Points on a hilly landscape, in no order, each with its height.
A ball rolls from a point to whichever of its 6 nearest points has the largest drop for the distance, and stops where none of them is lower. Distance is the straight distance between rows; heights are no part of it.
nepe height 460: [-10  28  -4   7  10  -7  18   7 -17   2   0 -16  23   7   5  -2  -9 -12
   3  22]
Vavag height 69: [  2   8   0   0   4   0  15 -18  -3   4 -13 -19   6   7 -13   2 -25  -9
   1  24]
pediz height 685: [ -9   7   2  -7  -3   6  12   7  13   3  -7  18   1 -18  -6  14   3  11
  -1  -7]
Kul height 154: [  7   0   0   6   8  -3  11 -18   1  -3 -14 -24   4  11 -17  -6 -29  -9
  -5  28]
tilep height 201: [ 17 -13  10  22  22  -6   9 -11  19  -4  -9 -15  -7   7 -32 -11 -39 -11
 -13  19]
tamo height 267: [  5  -6  -2  -7 -10   0  16 -23  20  21 -13   5  -5 -11 -15  16 -11   8
  -8 -15]
Dekik height 505: [ -3  25  -5   6  11 -15  18  -1 -16   2  -6 -25  26   8   4 -15  -6 -16
  -6  24]
Digag height 584: [-13  44  -8  12  19 -23  21  24 -25  -6  16 -20  22   8  17 -32  12  -2
 -14   8]
Dipek height 179: [  3 -33   0  12 -25   6 -16  -3   5   5  25  34 -11  12  17  16  -8 -17
  21 -42]
bak height 113: [ -2 -29   1 -11 -30  23 -32   0  -3   3  22   9 -26  15  20   5   7  -2
  19 -36]
fuzug height 618: [-10  36  -8   9  15 -18  19  15 -21   2   6 -21  27   9  12 -20   3 -13
  -5  16]
sib height 114: [ -5 -23  -7   2  -4  -3  -6   4  12   6  11  36  -9  -7  -1  -5  10   5
  15 -20]
nibor height 126: [ -7 -11  -3 -13  -1   7 -16  14  -1 -19   0  12  -6 -11  10   1  30  18
   0   6]
mebi height 174: [ -1  13  -1   2   7  -3  13 -13  -8   3 -13 -21  13   9  -8  -4 -20 -13
  -1  28]
sepo height 369: [ 19 -16  12  25  24  -6   8  -8  24   1  -6 -11 -10   7 -35  -9 -42 -13
 -12  13]
nuvab height 436: [ -9  23   2   2   0   8  -3  24 -20 -30  12 -16   4   3  20  19  20  18
  -7  12]
Gog height 208: [ -6  13   2  -5  -2   4  18 -12  -1  10 -12 -10   5   2 -12  14 -20  -3
   2  15]
Mamid height 482: [-12  31  -2  13   6   0   7  28 -25 -23  20 -17  10  11  17  11  10   9
   0  14]
Mene height 97: [ -5   5  -1 -25   8  22 -48  18 -26   9  -4  -2  -9  -6  26  -7  38   4
  15   6]
fural height 355: [ -6   4  -2 -16  -2  12 -21  15 -13 -22  -1  -8  -1  -8  22   7  38  22
  -7  12]
leto height 207: [ 14   1   0  10  12 -11  10 -15   1 -10 -16 -26  13   9 -16 -18 -23 -13
 -12  29]
Zove height 68: [  5 -15  -6  -3  -8  -6  11 -19  23  26  -7  20   0 -14  -8   9   0   2
  -2 -24]
totoz height 308: [ 14 -10   3   4  -3   0  14 -28  17   8 -10 -14 -15   6 -24  17 -31   5
  -9   1]
pom height 200: [ -7  -8   0 -25  -1  20 -42  10 -18   4   0   2 -16  -3  19  -8  32   6
  17   5]
bobi height 184: [  1  -7  -5  -6  -7  -4  14 -13  21  23 -10  17  -1 -17  -9  10  -2   6
  -4 -20]
velo height 228: [ -7 -19  -4 -14  -4  10 -26   7  -4 -12   5  14 -15  -4  11  -8  28  15
   9   3]
lif height 261: [  5 -31   3  16 -26  -1 -14  -7  11  15  16  41   2  10  18  25 -17 -29
  19 -45]
Mel height 266: [ 14 -14  -2  -2 -12  -4  15 -31  25  20 -12   0  -7  -7 -16  18 -14   7
 -12 -19]
Dodaf height 394: [-13  27   2   2   3   5  16  11 -12  -1  -2  -7  16   0   0  14 -10  -4
   6  17]
nak height 181: [ -6 -28  -2 -14 -12  13 -29   2  -5  -3  14  15 -23   5  10  -8  18   8
  22 -10]
Dakef height 144: [ -6 -22  -5  -3  -4   0 -12   7   9  -6  10  30 -13  -7   2  -8  16  10
  14 -13]
zupon height 529: [-12  15   3  -4  -2   8  10  17   3 -10  -3  11   3 -14  -3  18   3  13
  -3   3]
Muv height 217: [ -7 -15  -4  -6  -3   2  -8  11   9 -10   3  27 -10 -12   0  -3  18  14
   7  -6]
fopof height 348: [ -9  25   0   1   5   1  19   2 -12   5  -5 -12  17   3  -3   9 -15 -10
   5  21]
zuk height 303: [ 15 -13   6  16  13  -2  10 -18  15  -2  -8 -16 -11  12 -29  -2 -39  -5
  -8  17]
gare height 359: [ 18 -13   2   4  -9  -1  16 -31  22  12  -9  -9 -14   1 -22  20 -24   8
 -12 -11]
negi height 175: [ -1 -33   1  -3 -25  13 -26  -2  -1  -1  25  19 -24  13  14   4   4  -2
  22 -31]
nelev height 508: [  2  28  -7   5  11 -21  17  -2 -15   0  -6 -31  30   7   5 -26  -1 -14
 -15  19]
laruz height 330: [ -3  20  -3   2   9  -7  17  -8 -12   3  -9 -23  21   7   0  -8 -14 -16
  -1  27]
gimi height 306: [ 19  22   3   7   7 -25  17 -10  -7 -14 -13 -38  26   7  -5 -28  -3 -11
 -29  17]
dud height 317: [ -6 -12  -4 -20  -3  12 -31   9  -9 -11   1   6 -11  -7  15  -5  34  14
   7  10]
kabun height 310: [  1   3   1  -7  -8   4  18 -19  12  15 -13  -5  -6  -6 -16  18 -18   6
  -5  -1]
naro height 204: [ -3   9  -4 -22   6  15 -39  16 -22  -3  -6 -12   0  -9  29  -2  47  13
   0  10]
Fedu height 418: [ -8  -5  -4  -5  -2   3   2  10  13  -4   0  28  -5 -17  -3   4  12  14
   2 -10]
Redef height 119: [ -2 -31  -2   2 -13   4 -17   2   4   0  22  29 -19   5   9  -4   8   1
  22 -24]
gizo height 481: [ -6  52  -3   2  12 -30  28  12 -22   0   8 -26  21   6  11 -37  14  -3
 -28   1]
sinun height 450: [  4  42  -2   2   9 -30  25   0 -18  -1  -3 -35  28   6   6 -33  10  -8
 -28   6]
Firi height 290: [ -7  -6  -2 -17  -2  10 -25  13  -7 -18  -2   1  -5 -10  16   1  36  20
  -3  11]
tusat height 487: [-13  32  -2  13   9  -2  13  24 -23 -15  14 -11  16   8  12   7   2  -1
   4  16]
pifav height 544: [-10  42  -7   9  16 -23  23  17 -23   1   9 -23  26   8  13 -28   8  -9
 -15   9]
Boz height 270: [ -7 -18  -1 -22  -6  16 -36   5 -11  -1   7   8 -21   1  13  -9  27   8
  17   1]
kad height 527: [-11  17   4  -6  -5   8  15   5   4   2  -8   8   5 -12  -7  19  -6   5
   0   2]
mib height 341: [ -8   7   0  -7  -4   8  -7  19  -4 -28   0   3   2 -10  11  14  23  20
  -6   8]
mitub height 312: [  7  10  -4   5  10 -12  13 -14  -6  -3 -14 -28  19   8  -7 -14 -17 -14
 -10  29]
Lub height 404: [ -9  18   3   0  -2   8   0  23 -12 -30   6  -5   5  -4  12  20  18  16
  -6  11]
fesa height 322: [ 19 -14   7  16   4  -1  13 -25  21   6  -5 -14 -17   9 -30  14 -36   3
  -9   0]
nobog height 149: [ -6 -27  -4  -8  -7   6 -22   5   1  -7  13  22 -20   0   7  -9  18  10
  16  -9]
gilu height 419: [ -2   2   0 -10  -8   3  18 -14  17  18 -13   8  -2 -14 -13  17  -8   7
  -5 -10]
Lugon height 173: [ 26   4  23  20  25 -16  10   3  19 -19 -18 -21  15  -2 -30 -22 -24 -19
 -30  17]
buti height 244: [ 15  15  -1   8  11 -21  13 -12  -5 -13 -15 -34  26   8  -8 -25 -10 -14
 -22  23]
fik height 164: [ -8 -26  -4 -11  -7   7 -23   5  -1  -8  10  20 -19  -1   8  -9  22  12
  15  -5]
buke height 442: [-12  18   3   0  -2  10   7  21  -3 -18   1   4   6 -11   3  21   7  13
  -2   8]
sovuz height 598: [ 19  -6  30  23  30 -10  10   3  32   0 -16 -15   7  -5 -36 -22 -28 -24
 -30  13]
Nefe height 610: [-13  35  -7  17  17 -12  16  27 -27 -11  21 -18  18  13  17 -11   5  -1
  -1  15]
sekiz height 645: [ -9  -6   4 -28 -13  35 -45  12 -17  16   6   3 -27   6  17  -4  16   0
  24 -21]
duvib height 313: [ -4 -27   2 -17 -24  23 -33   0  -8   5  20   8 -30  12  17  -1  12   0
  22 -28]
suren height 135: [ -7   1   0 -26   4  23 -49  14 -26  10  -1   0 -14  -4  21  -8  34   4
  19   3]
Rabos height 331: [ -8 -20   2 -23 -14  23 -37   3 -14   6  11   6 -28   7  14  -7  18   4
  23 -13]
Bisof height 106: [ 11 -29  -7   8  -8 -13   1 -21  16  33   1  34   4  -3   3   5  -4 -16
  12 -32]
nira height 236: [  9  -6   4   6   4   1  12 -23  10   1 -10 -18  -8   9 -24   5 -35  -2
  -5  18]
dezo height 374: [ -5  -3  -3  -7  -6   1  13  -5  18  17 -10  20  -1 -17  -9  10   0   8
  -2 -16]
Fara height 285: [ -9  19   3  -5   0   6  18  -4  -4   7 -12  -7   8  -1  -8  15 -17  -4
   4  15]
fop height 299: [ 20  -7  11  19  22 -10   7  -7  15 -12 -14 -18   4   5 -30 -20 -33 -13
 -17  23]
tov height 497: [-11  29  -2   8   3   4  -1  26 -30 -27  21 -26   2  13  24  12  18  16
  -5  12]
Lasom height 291: [ -6 -10  -4  -3  -3   0   3   5  17   7   0  29  -5 -16  -4   3   9  10
   3 -15]
mev height 218: [  2   3   3  -5  -4   4  18 -21   7  10 -13 -11  -5   1 -18  15 -24   3
  -3   9]
dovun height 431: [ -7  12   3  -8  -5   7  18  -7   6  11 -12   2   1  -9 -11  19 -13   5
  -1   1]
dibif height 361: [ 19 -15   9  22  14  -4  10 -16  21   2  -6 -13 -15   9 -32   2 -42  -5
  -9  10]
fad height 340: [ 20 -21  -4   1 -12  -7  11 -35  27  21 -11   3  -7  -7 -14  17 -12   5
 -14 -24]
Redu height 424: [ 11  35  -1   4   6 -30  23  -6 -15  -6  -8 -37  27   8   2 -31   6 -10
 -30   9]
demud height 478: [ -7  24   0  -1  -1   8  -7  23 -26 -27  16 -26   3   6  26  18  27  21
  -9  10]
vud height 108: [  0 -31  -3   8 -14   0 -12  -1   5   5  21  35 -13   5   8   1   2  -6
  24 -32]
susek height 169: [ 13 -27  -7   3  -8 -14   5 -29  23  32  -6  23   3  -8  -1   6  -1  -8
   0 -30]
namuz height 96: [  3 -27  -4  11  -9  -6  -5  -4  10  17  15  39  -7   1   4   3  -1 -10
  21 -33]
Mibip height 425: [-11  23   3   4   1   7   6  24 -14 -26   8  -6   8  -1  11  21  10  13
  -2  12]
mok height 107: [  6 -30  -2  13 -13  -6  -7 -11  11  23  14  40  -2   3   8   8  -8 -20
  22 -37]
pem height 189: [ 25   3  13  18  21 -16   7  -4  12 -21 -18 -23  16   2 -25 -23 -22 -16
 -26  21]
Lag height 80: [  6 -27  -7   8  -8 -10   0 -12  16  28   7  38   1  -3   4   3  -1 -13
  17 -33]
tava height 219: [ -7  12   2 -24   1  36 -54  22 -28  13  -1   5 -20  -2  19  -6  21  -1
  25 -12]
Neze height 109: [ 20   8   4  13  14 -18  10 -10   2 -19 -17 -30  20   7 -14 -24 -15 -14
 -24  24]
bepoz height 99: [  0 -26  -6   6  -5  -5  -4  -1  12  15  12  37  -7  -5   2  -3   4  -3
  18 -27]
retu height 405: [-10  -5  -2  -6  -2   4  -2  14  10  -9  -2  25  -4 -17  -2   4  15  16
   0  -5]
Fode height 354: [-10  -7  -2  -8  -2   5  -7  14   6 -17   1  20  -5 -14   3   4  19  17
   0   1]
zov height 627: [ -7   9   1  -9  -5   6  16  -3  13  11 -11  11   0 -15 -11  17  -5   8
  -3  -5]
fub height 152: [  5 -32   1  16 -20  -2 -12  -5   8  13  21  41  -4   9  14  16 -11 -23
  22 -41]

For each start below, name the point where the ball stops.
Digag: Neze
Nefe: Vavag
Fedu: Lag
fuzug: Vavag
Boz: Lag
retu: Lag

Call two points neighbours if one is among the 6 nearest of the other. Go from one point of each pair to the other, from neighbour to neighbour, staying as low as possible. Name the highest point that can't be avoided.
nibor / Mene: velo
Lag / Zove: Bisof
Lag / nibor: Muv
